Points, in no order, along strands that fork and pass close to each other.
Two points are linked if the straight distance between their rows is under 84.8. Some points are linked to none.
K627: [  4  13  -7   0  -2  10  -9   8  -7   2  -9  21  34  19   8 -10  21 -51
 -24 -22   6   5  -8  -3 -15  12  -2 -15  19   2   1   7  30 -10 -12 -48
 -28]
K789: [  9   3   9 -15 -15  -3  14  20  23  21 -19   1 -24   5  -8  15 -11  70
  17   2  20   3  16 -28  16  13  18  -7   5  14 -14 -21   6  15  23  22
  18]
K195: [-16 -40  -4   8   8  11 -19 -16 -15  -2 -13  -5 -18  -6 -12  35  10  -9
   6  -3 -18   8  13   7  -8 -34  29 -20 -11  44  11  -4 -20  11 -10 -27
   7]
K624: [  9  20 -12  27  -8 -24  38 -19  -7 -32 -20 -34  12  -9  11 -35  14   9
 -16  17  -5   5 -18  31 -12   9 -23 -27 -16   9  -9   2 -15 -14   7  22
 -21]
K339: [-10  19  13  20  -4 -14  17  -9 -47 -17 -17   4   7  27  10 -23 -25 -38
 -23  31 -15 -10  -4  -1  -1   3   3  -9   6 -17 -16  16 -49 -15 -25 -10
 -32]
K435: [ 35  -3  10  15   9 -14   7  10  -8 -14 -23 -17  -3 -10  21 -31  32 -16
 -15   1   1   3 -20  37  18   9   4 -20 -16 -23   1  19   8 -17  -6 -11
 -24]
K593: [-33 -20  -3  -4  17  -8  -7 -15  -2  -3 -13 -15   5 -20  -2  36   7   2
   8   8  -6  12   0  10  -5 -21   8 -19  -1  22  17  -7 -42  11 -20 -20
  -2]
K242: [-20 -31  12 -11  -4  21  15 -30 -13 -25  21  -9 -15 -23  -5  13  30  -7
   3   2 -14  -3  -4  -1   3  -4  12  14   9   4   9   9  -1 -11   3  18
  -3]
K555: [ 24 -27  12  -8   9   9 -22  12  22  33  -3  17 -26 -35  -3   0 -27  -1
  -6  -5  -2 -13  -2  12   6  -2  18   7  -7 -16 -13  -9  -7  14   3 -25
  10]
K959: [  8  -8  -7  10   5   7 -15  -2   0  -5  17  16  11  -9 -11 -13   8 -11
   6   0  13  15 -21   5   8  18  20  26  10 -35  21  10  13   6 -16   1
  -2]
K782: [ -6  19   0  15 -19   1  13   7   0  18 -12   9  14   1   6 -12  -7  -4
 -29   1 -14  13   2   3 -29   8 -15 -18  12  10 -19  -3  23  -9   5 -24
 -15]
K184: [ 16  18   8  -2 -16   6  23  15  18  13 -21  10   1  20   3   3 -14  50
 -11  -1  -2  17   9 -20   5  26  22  -6  15  11 -24 -34  -6  13  22   0
   5]
K931: [ -9  41  -7  10  -9   5  20   0 -21   7 -10  18   7  50   4  -4 -42 -10
 -21   6  -3   5  17 -25  -7  -2  10 -28   4  27  -7 -20  -7  -1  -9 -27
  -8]
K485: [-29 -22   1 -26  12  34  32 -41  -8 -26  16 -19   7   1  22  24   6   1
  27  18  -7  -7 -14  -5 -22 -33  -3  -6  -9  15   4  -1 -32  -3  21   4
 -17]
K529: [-20   2 -11  -3 -12 -22 -24 -11   0   9  46  25  -7  19  -7  19  -7  20
  23   5  23  -7  28 -21 -20   8  -4  48  -5   8  15  -3  41   1 -14  28
  11]
K623: [  4  -1  11 -10  12  13  15  -6  10  -8   2 -43 -26  -9  24  -3   7  17
  19  -3 -11  -1 -16  -9  30 -27 -13  -8  -5 -18 -13  -4 -26 -20  25  19
   7]
K846: [ 13 -18  13 -14  24   1  -4  11 -11  11 -30  -4 -23 -22  18  17   8 -48
 -31 -13  -4 -28  -4  18   0 -14  -4   9 -13   3   4  24 -25   0   8 -23
  -9]
K190: [-41  11 -17 -28  -2  -3  27 -11  16 -15   8 -37  -7   3   1  13  11  20
  26  25  15   6  11  -1  -2 -22  -7  20  -1  22  10 -14 -36   3  -2  24
  15]
K372: [ 21  -3  -3 -20 -13  12  12  19  -9  21  -3  20  27  12   6   9 -15  12
   8  -3  16  14  -2  -8  -3  10   6  -8   2  -3  -8 -24  43   7  11  -4
  17]
K438: [-22  15   2   1  18  -6  -9 -16  -6  -6 -19  -9   2   1   0  29 -25  -5
   4   2 -22   4   0   1 -13 -20   7 -18  -4  43   9  -2 -68  13 -12 -14
   9]
K995: [ 18  35   2  13  -6  10  32  23 -23 -11 -10   2   4  24  19 -26 -15  14
  -8   0 -18  12 -18  -2  10 -22  -6  -8  -6  -5 -21  -3 -30 -20  12  11
  11]
K867: [  4   4  -3 -36  -9 -17 -19   5  18  26  20  28   4  21  -3   7 -30  29
  37   6  -5 -34 -15  -7  19  28   7  16  -9 -20 -25 -12  59  27  17   5
  11]
K313: [-20 -13 -22  29 -14   7  -1 -23  12 -34   6  -9 -25  16 -21   7  15  21
  28 -10 -18   8  14  -7  -7 -29  18  18  -7  29  17 -16 -25   9 -12  -1
  14]
K275: [ -2 -11   9  -8 -18  -8 -10  -7  18  11   6   4 -36   7 -15  37  -1  45
  23  -8 -15 -19  28  -9   6  11   9  33 -11  31   1 -17  19  17  21  20
  26]
K249: [  0 -16  -2  12  -7  12  25  -7 -30  13 -11  12 -20  18 -15  22 -37   2
  -7  12  18   4  41 -16 -27  -1  12  -4 -12  29  23 -11   7  23  16  -8
   4]
K859: [-13  26  -2  11   0 -14   9  -7 -15 -11 -18   4  30  17  -3 -19 -16 -31
 -29  -5 -17  12  -6  10 -24  25 -13 -26  12  13 -18   9 -15  -6  -6 -30
 -26]
K762: [ 11  15  -2  25 -21  -5  30  -4 -21 -33   5 -10  11  -2  12 -41  14   3
 -16  14   1   7   4  30  -5  -5 -27 -18 -10  12 -32  30   4 -30  25  27
 -20]
K549: [-12  16  10  -2   7   2  -5 -22   5   9 -10   1   1 -14 -23   4  35 -51
 -18 -25   4  -9   2   0 -15  25   1  -8  31  14  30  35  11 -12 -20 -29
 -19]
K120: [ -5  -6 -16   2   4 -23  -3  12  34 -18  -7 -19  13 -15  -8 -12   9  36
  26  15  10  16 -29   5  17   5  -9   4   5 -16 -17 -15 -13  -3 -10  36
  17]
K337: [ 14  -5   7  25  22  10 -12  -6 -13   5   1   9   7  -7   3 -13  -8 -20
 -13   0  21  20 -19   3  -1  10  10  24  -9 -24  24  11 -23  -5  -9 -21
  -1]
K810: [ 19   7 -23  12 -14  -6   9   1   8 -12   7  -8  34   4   8 -19   4   8
   3   8   8  24 -14  28 -10  11 -13   1   5 -10 -22  10  35  -5   9  23
   0]
K649: [ 20  32  -1  -1  -4  15  30  24 -10  11   3  -8 -20  27  17  -7 -28  18
  -2   0   2   8   8 -14   7 -23 -13   2  -5   0 -20  -5  -5 -13  23  19
  12]
K177: [  2  23 -20  11   7 -13  22   8  27 -15  -8 -31   2  -1  10 -15 -11  34
   2   6   2  25 -15   0  10  -3 -12  -9   5 -11 -20  -8 -36  -2  14  21
   6]
K992: [  1  40   5  22  -9   2  15  19 -17  -8  -9   9   1  39  27 -23 -47   9
 -25  -5 -22  -2   3   2  -5 -11   4 -25   6  10 -23 -16 -26  -7  12 -20
  -6]
K437: [-31   7  -7   5 -28  -7   0 -18 -10 -19  21 -14 -19   4   6  -1  40   8
  45   8  -2 -20  18   2  23 -27 -14  30 -18   0  14  17   1 -31 -27  36
  13]
K246: [-16   0   0  12   0  -7 -10  -2  -1 -19  11 -16 -11 -10   7  -7  39   2
  18  -2 -12 -21  -9   7  27   0 -13  13 -13   0  24   4  14 -23 -20  31
   5]
K2: [ 27 -28   2 -28 -12  15  19  30 -20  12  -7  -3 -31 -21   6  -3  15 -21
  -1   0   0 -17   0  -8  16 -25   6   3  -8 -17 -16  22  30  -4  11  13
  10]
K938: [ 20  -6   1   2   4  14  -9  24  17  20   6  12 -21 -18  13 -14 -29   6
   7  -4  11 -16  -2  -4  12 -32  -6  -2  -9 -39  -3 -14  14  16  21  -9
   3]
K777: [ -4 -18  -9  -8 -25 -19  -3 -15 -22   0  15  11 -18   4 -15  -4   0  16
  50  -7  -2 -23 -15 -17  21  -6   9  37 -17 -20   4  24  26  -7   0  54
  35]
K753: [ -1  11   7  18 -11  40   1 -10   2  17   5  33 -18  19  -6 -14  -9  -8
 -11 -12 -13  -1  27 -33  -9  -6   7  20   8  13  19 -25  10  -6   4 -28
  -4]
K694: [ -7  -1   9 -13   7  19  38  -9 -16 -31  -2 -28 -15  10  15 -12  -6  12
  15  13   0   5 -22 -14  23 -37  -4 -14  -6 -12 -10  -8 -70 -25  17  22
  11]
K522: [ 18 -13  19 -15  23  -4  -6   7  -4  -1 -17  -7   2 -42  -2  13  25 -19
 -24 -12  -3 -14 -13  17   1  12 -11  -3  -5  -8  11  20  -5  -1  -3  -4
  -9]
K40: [  3 -17  -9  22  -6  33 -17 -13  -7   1  22  24 -17  21 -22  -7   4 -28
   0 -21   2   6  29 -12 -20 -10  18  19   6  16  24  -5  26   6  -8 -16
  -4]
K839: [ 29  15 -16  21 -27  -2  21  -5  -4 -20  18  -5  16  15  20 -36  15  19
   3   5   9  13   5  17  -2  -5 -28  -2  -7  -7 -37  25  32 -25  22  34
  -5]
K894: [  5  -8   8   6 -26   0 -11  -3 -20  10  25  12 -35 -23  -6  -5  14   8
   9  -3   1 -35  16  -8   0 -20  -9  30 -20 -26  17  32  37  -6   1  32
   1]
K73: [ 13  -6  -8  19   8 -32   8 -21   2 -30 -39 -20  37 -18  -2 -22  19   0
 -27  19   8  16 -18  42 -12  25 -11 -31  -6   5 -15   1 -23  -9  -2   6
 -20]
K361: [  0   0  13  10  13   6  26  -3 -24 -21   2 -17  -9   8  18 -10  -4 -11
  -9  27  -2  -1  -9   4  27 -22  -4  -6  -6 -22 -10  14 -65 -20  -2  11
  -4]
K211: [-20 -22  -5  15 -19  -2  -1 -20  21 -21  -1  -2 -21  19 -21  37  10  52
  32  -8 -16  -9  28 -16  -3  -6  10  25  -4  40   4 -20 -12  20  13  20
  25]
K127: [-30 -12  -9  19 -30  17   4 -29  -1 -34  25  -5 -21   9 -10  15  35  14
  34   7 -17  -4  18 -13  -1 -32   9  32  -2  19  14  -2 -10 -11 -20  22
  14]
K402: [ 16 -32   0   3   0  17   5  -3 -25  22 -25  19 -20  14  -6  25 -30 -32
 -14  -4   3 -27  39  -5 -30  -2   8  -8  -9  43   4  -9  -3  20   1 -27
   5]
K20: [-16  11 -16   7  -3 -14  -5  11  -8  15   0  16  21   0  -6   6   7 -21
   4   4  17  19  13  -2 -12 -13  10 -12   4  -8  27   4  23   9 -22 -10
 -10]
K101: [  7 -13  16 -14   9  10 -38  16  44  38   4  16  13 -16  -5   4 -20   3
   8 -14  -7 -15  21   6  -1  12  -2   0   2 -12  -4 -25   7  21   4 -31
   7]
K698: [  0 -21   1 -23 -14   3   2   9  -7  13  13  -7 -22 -13   4   6   8  10
  15   4 -16  -3 -13  -3  28  -4  14  11  -2  -5 -20   2  40  -4   1  25
  19]
K345: [-39  -3  -5 -38  -6  20  30 -32  10 -29  24 -24 -10  12   5  27   3  29
  36  18   0  -6  13  -9 -21 -36  -3  15  -8  29   1 -15 -30   0  23  18
  -2]
K412: [  5  -1   5  -1   5 -18  -3  -6  11   6  13 -17   2 -25   1 -12  26 -21
 -18  -6  12 -12  -6  25   3  43 -14  -1  12 -32  20  14  43   0  -7   5
 -31]
K164: [  8  -5  -7  13  11 -29 -16   8  18 -22   1 -11   9 -19   3 -32   6  11
  19  18  22   5 -32  14  22  14  -1   0 -10 -40   3 -11  12   0 -12  27
 -11]
K805: [ 18   0   1 -23 -20  -3 -14  15  14  22   8  29  27  18   0  14 -21  44
  23  -5  10 -11   2 -16   3  22   3  -3  -8  -9 -14 -29  52  20  10  13
  15]
K807: [ 17  -5  14  12  16 -31   1  -2 -26 -21 -54 -21   2  -2  17  -6  37 -16
 -31   9   4  -8 -19  28   4   8   9 -24  -9  -9   2  16 -20 -26  -9 -21
 -33]
K77: [-17   3   5  13   7 -11  21  -7 -29 -29 -18 -10   8  -4   1 -22   4 -23
 -21  35   4  10 -16   0   2  -5   3  -3  -5  -7  -1   8 -56 -23 -29  -4
 -21]
K17: [-26  19   5  -9   6  20  -4 -10   6  13  19  17  18  24  -3  11 -17 -20
 -25  -7  16   6  24 -19 -25  -1 -22 -15  15 -11   9 -28   0   5   5 -36
 -21]
K446: [ -7 -17  -4  15  -5  13 -19  -6 -11 -11  29  26   0   0 -20 -12  17 -28
   4 -15  10   1   4  -4  -3   5  27  27  15  -2  32  18  28   7 -14   0
  -1]
K755: [  2  20 -12  -3  24   2 -11  23  13   1   7   3  44  20  12   1 -28  -6
 -17  10  29  16  -8  13 -11   9 -15 -11  10  -9   2 -24 -29   8   1  -9
   2]
K12: [-19  -4   8 -18 -12 -11 -37  -2   4  26  21  34  23  -8 -35  19   4 -14
   7 -11  11 -15  28  -9 -23  24   1   1   8   0  20  10  52  10 -19  -1
  -5]
K772: [ 40 -13   1   8  14 -11 -14   2   0   8 -25   1  16  -8  27 -19   8 -33
 -34  -5  12   3 -24  34 -12  19 -11 -16  -6 -20 -10  15  13  -5   9 -39
 -23]
K973: [-24  33  -6 -18 -14  -6  43   2   0 -11   5 -28  -3   4   5  -3   0  29
   3  12  -8  16 -13 -11   1 -13 -18   0  -5  13 -14  -3 -32  -4   5  22
  13]
K283: [-14 -12   2  -8  12  -4  -6   9  20   1   0 -11 -20  -3  -6  19 -13  30
  24 -11   1   5   7   7  14 -20  12   7  -1  16  16 -19 -19  20  17  14
  16]
K406: [ 21   1   5   4  -5   3  17  -7   5   9   1 -40 -37 -19  12 -22  18  15
  27   0 -11  -6  -9   2  35 -25 -31 -19 -15 -36 -16  22   8 -16  14  24
   4]
K672: [ 17 -14   4 -23   5 -38  -2   2   5 -15   0 -13  -6 -33  -8 -10  32 -10
  -7   0   5 -28 -27  20  17  40  -7  -4   7 -34   1  35  54   8  -7  24
 -20]
K153: [-11   4  -2 -12  -9   7  28   6 -28  22  -2   1 -14   3  -9  21 -13  13
  -5  18  16  22  24 -16  -7  -8   5   1  -3  27   8   0  11   0   1  12
  17]
K369: [-30  13 -14   2 -14   5   8 -21  20   7   7   8  11  10 -30   4  -3   8
   9  14   9  22  24 -29 -19  10   9  33  16  26  13  -2  -3  18 -21   2
  15]
K578: [-36   8 -23  -1   3   5  25 -17   5  -5   3   0   8  -8 -23 -15  -2 -18
  -5  24  20  18   8  -9 -22   0   2  20  17  20  12   8 -37  20 -40  -4
   5]
K205: [  4  18   0   2  16  -1  -4  34  20  17   1 -21  -3   7  32  -8 -17   0
 -11 -14  -3   3   0  27  15  -7 -13  -8   1  -1  -6 -23   1   1  16 -11
   1]
K908: [  7   6  -1   9  -4   1   3   4  30   4  -7   9  19  14  -6  -4   0  38
  -7   2  -6  39  -2 -11   8  34  17  15  24 -13 -29 -19  -5  11  17  -1
  -6]
K993: [-15  -2  -3  -8  15   1   8 -14  -4 -37 -14 -13  17 -27  -3  11  44 -18
  -3  12   3  -2 -20  12  -3   8   8   7   2   9  27  11 -34  -2 -36   0
  -7]
K95: [  5  11  -4  16  19  16 -32  -6   4  18  -9  16  22   1 -13   8  -1 -34
  -9 -25  -9   3   3 -14 -15   8   0  -2   0  32  22  10 -14   5 -16 -32
   1]
K504: [  4   5   7   8   6  -9  -7   9  31 -10  -4   0  37   5 -13 -14 -16  27
 -15   0  -8  29  -5  16  -6  35  -6 -10  19  10 -41 -16 -29  -6   8  -6
  -2]
K459: [  5 -26  27   4  18  20   1   4 -21  -1 -10   9 -23   5  -2  10 -28  -3
 -19   4  -7   6   3 -12  -3  -9  14   9  -5  27   4 -17 -44  -2  16   0
  11]
K477: [  4  -7   5 -13   7 -11 -31  12  22  29   9   3  22 -19 -24  16 -12  33
  30  -4 -16  -7  16  -5   7  13 -11   4   0  -8  10   1  -1  24   3  26
  22]
K44: [  7   9  -5  -3   3  18  -3  18 -31  17 -16  19  10  31  21  11 -16 -57
 -28 -11  -1  -9   5 -14 -13  -9  12 -11  13   7  -4   0   9  -2  -6 -45
 -12]
K391: [ 15 -24   6  -6  14  17  -5   7 -11  32 -13  23  -9 -14 -13  17 -24 -32
 -23 -11   7 -23  25  -5 -30  -5   0  -3  -6   3  18   8  -8  22  15 -21
   2]
K381: [-29   7   4  -9 -22 -18  11 -13  -1  -9  26  -7  -1 -30  -5  11  23  35
   3  30   3   8   2 -20 -10  10 -19  11  -1  -2 -10   8   8 -22 -15  33
   0]
K54: [ -9   1   9   3 -19   6   0   2 -13   7  38  16 -21   1 -14  -1   3  20
  11  12  12   4  22 -21   0 -11   2  28  -8 -13  13   4  31 -13   0  29
   0]
K208: [-15   2   6 -23 -10  11 -17  -7   2   6  31  24  29  12 -20  11   3 -19
 -10 -13  20   3  14 -15 -22  14 -13   3  15 -15  16 -19  41   9  -2 -17
 -11]
K43: [-11   6   6  -4  21 -15  -5   1  -1 -10 -19  -2  14 -29 -22  16  34 -28
 -22 -15   4  -6   1  10 -10  18  -8  -5  10  11  33  24  -4  -4 -23  -6
 -17]
K439: [ -7 -45   0   6   3  14  -1 -16 -18 -37  23   3 -14 -13 -21   8  35 -31
  -5 -15   2  -7   8   7  -7   4  23  29  15   8  23  30  -9  -2 -11   8
  -4]
K878: [ 29   8 -10  12 -30  14  -4  15   3 -18   2   3  20  20  30 -21  -5  27
  12 -13   8   2 -13  19  -4 -33 -22 -22  -9 -30 -27 -25  31  -5  31  -4
   4]
K816: [ 48 -13   0  15  13  -6 -29   8  19  -5 -14  -5  19  -3  29 -23  -5  -5
  -8  -8  11  11 -30  44  -4  12  -5 -16 -13 -22 -36  -1  16  -5  10 -29
  -7]
K237: [-20  22  18  -5  32  -9 -15 -13  25  12 -10 -17  18   0  -9  17 -17   2
   2  -3 -21  10  11   5  -2  17  -4 -13   8  29   0   0 -59   7  -6 -33
   3]
K533: [ 34 -14   8 -11  16 -16  14 -11 -18 -36 -29 -32  -3 -19   4 -11  52  -3
  18   2  11 -11 -35   7  30  -7  -3  -6 -14 -36  24  16 -16 -31 -10  22
  -5]
K631: [-15 -19  -1 -10  -2 -12 -34   0   2   8  37  23   2  -3 -28  19 -10   2
  21  -6  17 -21  26  -2 -22  13   2  18  -8   5  19   5  44  26  -3  26
  10]
K761: [  8  21   5  17   4  26   0 -10  -2  16 -15  26 -19  37  -2   1 -37 -17
 -14 -13 -13  -2  18 -37  -6   4  18  -3   4  40   9 -26 -14   7  -1 -42
   2]
K15: [-11  29  16 -13   2   2  30   1 -15  -3   7  -8 -10   0   4  -7 -25 -11
 -43   1 -27   5   2 -10  -3  -2 -10  -6  -2  19 -17   7 -20  -4  12  -2
  -8]
K479: [ -3  -1  -8 -16 -18 -31 -14  -5  11  28   7  20 -18  -8  -6   2 -12  22
  34  -2 -27 -47 -28 -11  19  20   3  12 -16 -13 -24  22  49  16   7  20
  28]
K80: [-14  13   3  -2  -7 -15 -18  10  23  23   9   2  13 -15  -3  19   4  25
   8 -12 -12 -10  11  -6  -4  21 -18   8  -3  10   0   1  21   6  -7  15
  10]
K457: [  0 -36   9 -22 -13   3 -22  -2   5  14   5  13 -18 -31 -18  15  19 -18
   0 -24 -25 -31   6  -1  -4   9  18  23   3  18   8  19  33  10 -15   1
  19]
K241: [-10   4  -7   9 -15 -27  -3  -6   1 -10  26  -1  -7  -6   0 -27  10  17
  19  23   3  -7 -11  11  26  18  -2  19  -2 -42   0  14  41  -6  -8  34
 -10]
K107: [-20   6  -7   1  13  -5  18  -8  -4 -20   6  -4  20 -17 -12 -11  13 -22
 -20  17   4  21 -18  -5  -6  22   3   7  14   2   5   6 -34  -3 -28   3
  -1]
K327: [-14 -19   2  -9  -8   2  -7  14 -19   1 -15  14 -17 -20 -11  21  34 -20
  -8 -14 -12 -12  13  -8   1 -18  25   1   4  30  15  16  22   2 -16 -13
  -6]
K897: [-29  37  -9   4 -13  -4   7  -1  -9   6  19  -6   1   5  -2  -3  20 -17
 -10   8   4   6  25  -9  -7 -11  -8   1  -1  16  14  22  27 -14 -23  -6
 -19]
K265: [ 34  13 -15 -21   8   6 -16  30  46   9  10 -10   1  19  21  -3 -22  36
  20 -28  20   0 -16  -1   9  -8 -19 -13   1 -24 -23 -25  20  17  35  10
  22]
K4: [  3   8 -11   5 -24  18 -13  -2   2  -5   2  18  42  15   8 -10   2 -14
 -23 -12  -2  10  -5  20 -24   9 -20 -17  11  -7 -24 -16  35  -3  10 -37
 -18]
K156: [  4 -36  -5  15   5  -3 -30  14 -18   5 -13  10 -30  -7 -14  13  -2 -25
   3 -20  -6 -10  15   8 -10 -33  28 -13 -12  27  13   6   0  11  -9 -31
   8]
K85: [-10   5  -3   9   5  14 -18 -12  12  12   0  16  19  13 -39  17  -7 -14
   4   0  -3  18  20 -17 -15  12  13  -2   8  39  23  -5 -20  13 -21 -13
  10]
K967: [-20  -5  10  -7   3  -3 -23  11  14  -7   9 -17  -6 -22   6  22  22  10
   6 -11 -17 -24  -5  12  21   7 -12  16   1  13  11 -10   3  -8  -4  23
   5]
K869: [ 14  -6   8  10   9  10   0  11   4  12   9 -12 -36 -18   2 -27  -7   4
  29   1  -4  -3  -4  10  30 -26  -5   3 -23 -49  12  13  14   5  14   8
   0]
K65: [ 18  13   2  -9  25  16   3  14  11  23   0  14   2  31  16  17 -46  19
 -17 -10  13  -2  22 -12  -9  10   5  -9  11  11  10 -33 -29  20  18 -19
   4]
K125: [ 33   5 -21   5 -11  -5   1  26  15  -1   0 -13   7  11  12 -33 -17  29
  22 -18  26   2 -24 -11  12 -27 -27 -23  -4 -39 -32 -12  26  -7  28  22
  14]
K604: [-39  29  -2   3  -8   0  13 -29 -13   4  11  -1  -5  -2 -20  -3  16 -43
 -17  -5  -7   5  16 -21 -14   8   1 -15  20  30  17  33   5 -16 -20 -16
 -15]
K609: [ 36   9 -10  34 -16  11  -7  14   5  -6 -16   3  16  12  37 -32  -5   3
 -13  -4  -8   8 -18  35  -4 -12 -12 -18  -8 -16 -28  -7   7 -13  19 -24
 -10]
K683: [-15  -8  -3 -11   2  -9  21  14 -38  25 -22  -2   0   3   5  27 -18 -14
 -12  19   2  12   6  -2  -6 -11   5 -24   1  12  -7   4 -11   5   2  -1
   5]
K487: [-11  27  -2   3   0  17   6   6  21   4  15  15   3  32  11   3 -29  16
 -17  -2  16  14  13 -22  -8  -6 -16   6  11 -13   9 -37  -5   9  20 -23
 -15]
K60: [-24  29  -7  11   0 -12   4 -15 -29  -9 -10  11  19  40   1 -15 -34 -58
 -25  21  -6  12  -9 -13 -14  11  13 -12  12   5 -12   9 -31  -5 -25 -25
 -21]
K37: [ 11  -6  -8 -18   0 -23  -5  12  16  17  -1  -4 -24   0 -16   7 -19  54
  34   2  14  -1  -9 -32  24  -4   6 -11   2 -17 -19  -5  19  17  23  43
  25]
K185: [  1 -44  22 -19   3  11 -29   0  10  19  -4  12 -20 -34  -9  16   5  -1
   3  -7 -23  -5   5   8   7   2  27   8  -1  18 -11 -14   0   9  -1 -18
  12]
K662: [ -1  18  -7  20   6 -22  -8  -8  24 -23 -17  -6  44  -1 -12 -25  -2   5
 -12  16   4  25 -16  27 -20  31 -16 -15   5   7 -20  -9 -45  -7 -15 -10
 -12]
K796: [ 20  -9  -6  -6  -9   2   9  25  -7   9   2  -3  12   3   2  -9   1   5
   7  -1   3  21 -15   2  11   7   5  -5   3  -7 -19  -2  32  -7   1  29
  19]
K675: [  0  11  -1  -5  31   0 -12  19  22  12   5   0  23  23   3  18 -32  13
   2   0  28  19  19   7 -10   4  12   3  14  -4  10 -22 -40  23   7 -12
  13]
K451: [  1 -31  12  -9 -16  22  10 -14 -16   0  23  -8 -29 -20   2  -3  25  17
  19   5 -18  -4  -4 -13  37 -12  10  12   0 -25 -13  20  13 -14  -3  22
   6]
K543: [ 22   9   0  -7  14  11 -22  28  30  -2  10  -1  30  20  20  -1 -20  21
  -4 -11  13  10 -10  23   1   7 -19 -19   7 -24 -19 -33  -4  11  24 -11
   3]
K512: [ -3  17  -1   2  24   2  -9  20   4  24  -8  -9 -12   2  28   5 -19 -32
 -19 -10  -8  -6   8  18   6 -13  -6 -15   2  26   4 -11 -12   3  -2 -31
   2]
K865: [ 15   2   6  10  31  17 -34  -5   8  13  -1  17  21  13  11  10 -22 -25
  -6 -19  17   4  -9  -1 -11  -6  -1  16 -15  -3  26 -11 -19   9   0 -43
  -3]
K431: [-17  -1  -3  10 -17 -21 -15 -18  13  15  21  21 -20  -6   6  -1   1  28
  23  -4 -20 -22  -9  -8  22  25   4  32   1 -28   3  17  37  -3  -6  11
   6]
K234: [ -4 -16   3  -2  13  -5   0   7 -41  14 -32  11  -4  15   0  20  -9 -47
 -27   6   2   3  12  -6  -4  -3  31  -2  14  14   0  16  -8  -4  -9 -30
  -5]
K99: [ 19  -8  15  -9  14  -7  20 -11 -21 -43 -40 -24  -1 -13  14  -4  60  -5
 -16  16  -3 -15 -17  13  11  -5   9 -21 -12 -23  26  12 -29 -29 -13  -3
 -34]
K292: [ 22  -6   6  -5   7 -32  12  -3 -14 -27 -17 -18  -5 -20  -7 -12  52 -11
   9  -2   6 -23 -24  19  24  12   1  -5  -5 -35  30  25  28  -7 -13  32
 -11]
K634: [ 17 -13   1 -11  17 -15 -16   7  27  22  17  -4  -3 -25 -19   5 -20  30
  23   0   2  -3 -21 -16  15  11  -8  -5   1 -27 -12   2  19  26  16  29
  19]
K458: [ 38  -7   0  20  -2   3   1 -12  16   0   8  -1  -3 -30  13 -31  15   5
   2   1  -9   9 -29   1  16  19  -9  -6   6 -36 -28  15  28  -7  -1   3
 -14]
K546: [ -6  -7  11 -20  19   8   1   3 -12   4 -17 -19 -14 -11  22  25   7 -36
 -14 -12 -22 -16  -1  18   5 -20   3   0  -8  37  -3  -1 -27  -5   7 -25
  11]

A fork is a point with three links, a tip a point with one. Leave the first point through the second and follow the links. Name the first fork or tip that comes.
K477 / K80 | K275
K683 / K234 | K77
K859 / K782 | K391
K65 / K487 | K894
K543 / K265 | K412
K529 / K631 | K543
K345 / K190 | K796
K479 / K431 | K485
K237 / K438 | K555
K555 / K185 | K237

Follow the links from the first point to the second, and from the first to the third. Name the last point that the two ways share.
K543 / K101 / K20 | K43
K54 / K938 / K4 | K77
K762 / K446 / K485 | K796
K431 / K762 / K627 | K796
K816 / K555 / K897 | K43
K65 / K694 / K782 | K77
K265 / K859 / K753 | K107
K522 / K2 / K249 | K107
K12 / K406 / K533 | K543
K631 / K125 / K439 | K543

Name the points in between on the shortest way along the links from the first point to the second, in order.
K369 / K807 | K578 K107 K993 K43 K522 K846 K546 K512 K205 K543 K265 K125 K878 K609 K816 K772 K435
K761 / K810 | K753 K40 K446 K439 K242 K451 K698 K796
K185 / K846 | K555 K938 K869 K406 K623 K694 K361 K77 K107 K993 K43 K522
K938 / K438 | K555 K185 K457 K327 K156 K195 K593
K43 / K908 | K993 K107 K578 K369 K85 K95 K865 K337 K959 K446 K439 K242 K451 K698 K796 K810 K839 K762 K624 K73 K662 K504
